The views of a scene show one set of named points, each view turned or mirrored, and shifted as a whole, with a little noise and some points left out.

Scene 1
View 1
Q_535: -14 -13  13   4  -6   0  12   6   8   7  -6  -7   1  -4  -6   4  -7 -20  -5  -2  -1
Q_247:   0 -13  14  -8  -6   4   2  14  17  -2 -16  -7   2  -4   1  15  -3  -2   6   1  14
Q_537:  -1  -5   7   2   3   4  12   5   1   4  -1  -3   4  -2  -5  -1   1 -12  -6   3   0
Q_108:  -3 -13  15  -9  11   8  -2   0  12   5  -6   0  -1   3  -1  -3   2  -4   2   4  12
Q_857:  8 -3  5 -3  4  6  9 10  6 -1 -6 -4  6 -2 -2  4  3 -2 -2  4  4
Q_77: -11 -10  11   2   0   2  12   3   4   8  -3  -4   2  -2  -6  -2  -4 -18  -5   0  -1
Q_368: -2 -9 10 -3  1  6  7  6  8  3 -7 -4  2 -2 -3  4 -1 -8 -1  2  6
Q_31:  -4 -10  12  -5  16   9   1  -7   5   7   2   2  -2   5  -4 -12   4  -8  -3   6   5
Q_90:  13   0   4  -5  19  12   5  -2  -1   2   4   3   5   3  -2 -11  10   1  -5   8   3
Q_446:   4  -1   4   3   7   5  14   3  -2   3   2  -3   6  -1  -5  -5   3 -10  -9   5  -3
Q_260:   0 -12  14  -8  -6   5   2  15  17  -1 -16  -8   3  -3   0  17  -2  -1   7   0  14
Q_832:  9 -5  8 -7  6  7  4 10  8 -2 -8 -3  5 -1  0  6  4  2  2  4 10
Q_998:  -4 -10  11  -1 -12   0  11  18  13   0 -15 -11   4  -6  -1  17  -6  -9   1  -2   6
Q_73:  -6  -8  10   1   3   3  10   3   4   5  -1  -4   2  -2  -5  -3   0 -14  -5   2   0
Q_158:  -2  -3   5   6  -5   0  19  10   0   4  -3  -8   7  -5  -5   4  -2 -15  -9   0  -6
Q_564:  5 -6 10 -8 13 10  1  1  8  2 -3  0  1  2 -1 -4  6 -1  2  7 10
Q_845:  -6  -8   8   4  -4   1  14   9   5   4  -5  -7   3  -4  -6   5  -4 -15  -6   0  -1
Q_314:  -9 -13  12   0 -15  -1  12  19  14   1 -17 -12   4  -8  -1  20  -9 -13   1  -3   6
Q_202:  19   1   5 -11  34  17  -3 -13  -2   3   9  11   1   9  -1 -24  18   8  -4  14   8
View 2
Q_77:  4  8  6  2 -5  3 -5  1  7  5  6 13 -2  0  4  0 -6 -2 -4  0  3
Q_446:  -5   7   3  -2  -4   2  -6  -6   2  -7   8  10  -2   1   5   1   2   5 -17  -5  -4
Q_108:   6   8  -1   8   6 -17  -1   1  -8  -2  12   8   5  -5   7  -6   1  -6  -6   0   7
Q_31:   1   8   5   9   0 -14  -1  -7 -10  -5   5   3   3   2   5  -1  -3  -5 -11   3  -1
Q_537:  -1   9   3   0  -3   2  -6  -2   3  -3   9  12  -1  -1   5  -1   0   2 -12  -4   0
Q_564:   4   8  -1   7   5 -15  -2  -1  -7  -5  12   8   5  -4   6  -5   3  -4 -10  -2   4
Q_832:   4   8  -6   1   7 -10  -3   3  -2  -8  20  11   5 -10   7  -9   9   1 -15 -12   4
Q_535:  6  8  5  0 -4  7 -5  6 11 10  8 17 -2 -3  5 -1 -7 -2  0  0  7
Q_73:  2  8  4  1 -4  1 -5 -1  3  1  8 11 -1 -1  5  0 -3  0 -9 -1  2
Q_845:  4  8  2 -3 -5  8 -6  4 11  4 11 16 -2 -4  6 -1 -2  2 -7 -5  4
Q_998:  10   8  -5  -5   3   7  -7  14  15   6  20  22   0 -14   7  -8   2   1  -3 -11  12
Q_368:  5  8 -1  1  2 -4 -3  4  2  0 14 12  1 -7  7 -5  1 -1 -8 -4  5
Q_158:  -1   8   2  -6  -6  11  -8   2  12   1  10  16  -4  -2   4   1   0   6 -13  -8  -1
Q_857:   2   9  -6  -3   6  -7  -5   2  -1  -9  20  11   3  -8   7  -6  11   4 -18 -12   2
Q_90:  -6   8   0   3   1 -14  -3 -11 -11 -16  10   2   3   2   5  -1   8   2 -23  -6  -6
Q_260:  12   9  -9   0  10  -7  -3  13   6   2  24  18   4 -16   9 -12   6  -2  -4 -10  14
Q_314:  13   8  -5  -5   3   8  -6  16  17  10  21  23   0 -15   8  -8  -1   0   1  -9  15
Q_247:  10   9  -7   0   7  -6  -3   9   5   1  22  16   3 -13   8 -10   5  -2  -6  -9  10
View 3
Q_90: -10 -21 -10  -9  -2   8  10  -2  14   1   4  -3 -17   5 -17   5  -4 -12  12  -6   3
Q_832: -15 -11   1  -1   5   4  14   3   1   2   3  -1  -7   2  -5  -3  -5  -2   4   5   6
Q_202: -10 -30 -13 -14 -12  10  12  -2  32  -1   9  -7 -31  -1 -25   6  -1 -14  12  -8   8
Q_247: -11  -7   4   1   4   1  11   3 -10   1   4  -2   2  -1   0  -6  -5   4  -1  10   3
Q_535:   4  -4  -8  -3   2   2   1  -3 -23   2   0  -6  10   8  -9   0  -2  -2   3   5 -12
Q_158:  -5  -6  -9  -2  12   7   5  -4 -15   4  -4  -1   6  17  -9   4  -6  -8  11  -3  -9
Q_857: -13 -12  -2  -3   7   5  11   1  -2   2   0  -1  -5   8  -7   1  -5  -5   7   2   2
Q_314:  -6   3   6   5  10  -2   7   3 -29   2   0  -1  16   3   5  -7  -5   8  -5  15  -4
Q_368: -5 -9 -5 -3  1  2  7  0 -9  2  3 -5  0  4 -8 -1 -4 -3  3  4 -2
Q_260: -12  -4   7   2   5   0  13   4 -12   1   4  -2   4  -3   3  -7  -5   6  -3  14   5
Q_537:  -4 -11 -10  -5   4   6   5  -3  -7   2   0  -3  -1  10 -12   3  -5  -8   9  -1  -6
Q_31:   2 -17 -12 -10 -11   4   3  -2   3  -2   7 -10 -11   0 -20   3   1  -7   5   0  -3
Q_845:  -4  -4  -8  -1  12   4   5  -3 -20   4  -4   0   9  15  -7   1  -6  -4   7   1  -9
Q_564:  -5 -14  -5  -6  -6   3   8   0   1  -1   6  -8  -9  -2 -12  -1  -2  -2   3   4   1
View 4
Q_202:  11 -19  15  19  15 -12  -7 -14 -15   9   3  12   8   0   1  38 -10  -8 -11  18 -16
Q_314:   5  15 -17   1 -12  -3  -2  19  -2   3   8 -17 -16 -15  -2 -12   5   7  -7   8  14
Q_537:   8   2   4   6   1   0   1  10  -7  -4   4  -8  -1  -4  -4   8   2   0 -12   8   6
Q_368:  7  2 -4  8 -3 -7 -2  8 -8  2  4 -7 -7 -9 -3  3  2  1 -8 10  5
Q_158:   7   6   2   3  -1   6   4  17  -5  -9   6 -13  -3  -4   0   3   3   3 -16   5  11
Q_90:  10 -11   8  12   9  -5  -3  -2 -11   3   6   2   4  -2   3  24  -5  -2 -14  13  -7
Q_845:   7   8  -1   4  -4   0   1  15  -5  -6   3 -12  -6  -6  -5   0   4   2 -11   6  11
Q_77:   7   5   4   7  -5  -1   2  10  -8  -7  -2 -10  -3  -5 -12   2   6  -1  -7   5  11
Q_108:   8  -2  -2  12  -3 -14  -7  -2 -10   9   0   0  -7 -11 -10   9   0  -2   0  14   0
Q_260:   5   7 -18   4  -9 -12  -7  10  -6  13   9  -9 -17 -15   2  -4   0   6  -6  14   5
Q_31:  10  -6   9  13   1 -10  -3  -3 -12   2  -3   0   1  -4 -13  15   0  -6  -2  10  -1
Q_998:   5  11 -17   3  -8  -6  -3  15  -4   7  10 -13 -16 -14   3  -6   2   8 -10  11   9
Q_832:   6  -1  -9   8   1  -9  -6   5  -8  10  10  -3  -8 -10   7   9  -4   3 -12  15  -2
Q_73:  8  3  4  8 -3 -2  1  8 -8 -4  0 -9 -2 -5 -8  6  3 -2 -8  7  7
Q_564:   8  -3   0  11   0 -11  -5   0 -10   8   2  -1  -5  -8  -6  11  -1  -2  -3  13  -1
Q_857:   7   0  -5   7   2  -4  -2   8  -7   4  10  -6  -6  -7   5  10  -2   4 -15  11   2
Q_446:  10  -1   8   8   5   1   2   9  -8  -7   5  -7   1  -2  -1  13   0  -1 -15   8   3
Q_535:   7  12   0   3  -9   1   2  16  -5  -8  -1 -16  -7  -7 -13  -7   9   2  -6   3  16
Q_247:   5   6 -14   5  -7 -10  -5   8  -5  10   8  -7 -13 -13   1  -1   1   5  -7  13   4
View 5
Q_832:   2  12  -1   6   6   4  -9  -1 -10  -2   7 -18 -11  12   4   8   3  -1  -1   9  11
Q_446:  -3   6  -9  -3   6  -4  -8  -7  -8 -19   8 -12 -18   6  -5  11   2  -6   2   5  13
Q_90:  -6  12 -13   3   8  -6 -11   1  -2 -17   8 -21 -24   7  -3   8   4 -11  13   9  22
Q_314:   9  -1  12  -3   2  10  -3 -13 -19   1   8  -4   3  13   3  15   0  10 -19   1  -5
Q_158:   1  -3  -2  -9   3   0  -5 -15 -13 -18   9  -3 -10   6  -7  16  -1   0  -8   0   4
Q_857:   1   8  -3   2   7   2  -8  -5 -10  -8   8 -15 -12  10   0  10   3  -1  -3   8  11
Q_202:  -5  17 -15   8   5  -9 -15  15   9 -16   2 -26 -30   9  -2   4   5 -21  31   6  28
Q_260:   8   8  10   7   4  10  -7  -2 -14   8   6 -14  -1  16   8  10   1   6 -11   6   3
Q_998:   8   2   9  -1   4   9  -4 -11 -17   1   8  -7   0  12   3  14   0   8 -18   3  -2
Q_247:   8   7   7   4   4   8  -8  -3 -12   3   6 -13  -3  15   5  11   1   4  -8   5   5
Q_73:   4   0   1  -5   1   0  -8  -5  -6 -15   4  -5 -10   8  -3  14  -1  -5   3  -4   5
Q_845:   4  -3   3  -7   2   2  -5 -11 -12 -13   6  -3  -7   9  -3  15  -1   1  -6  -2   1
Q_564:   5   8   2   3   1   3 -10   5  -2  -5   2 -14 -11  13   3   9   1  -7  10   0  10
Q_537:   2   1  -2  -5   3  -1  -8  -8  -6 -16   6  -8 -12   8  -4  14   0  -4   1  -1   6
Q_31:   5   4   0  -1  -1  -1 -11   7   2 -12  -1 -10 -15  10  -1  11  -1 -13  18  -5  11
Q_535:   9  -6   8  -8  -2   5  -6  -9 -10 -12   3   1  -4  10  -2  17  -3   0  -4  -7  -3
Q_108:   8   7   5   5   0   5 -11   8  -2   0  -1 -14  -9  15   5  10   0  -8  10  -1   7
Q_77:   6  -4   5  -8  -1   2  -6  -7  -7 -15   2  -1  -8   8  -4  16  -2  -4   2  -6   0

In a view up to two points have been moved. Name them for each view, in the order of its rows, or write -.
view 1 => Q_247, Q_564
view 2 => Q_857
view 3 => Q_314, Q_845
view 4 => Q_998, Q_535
view 5 => Q_446, Q_90
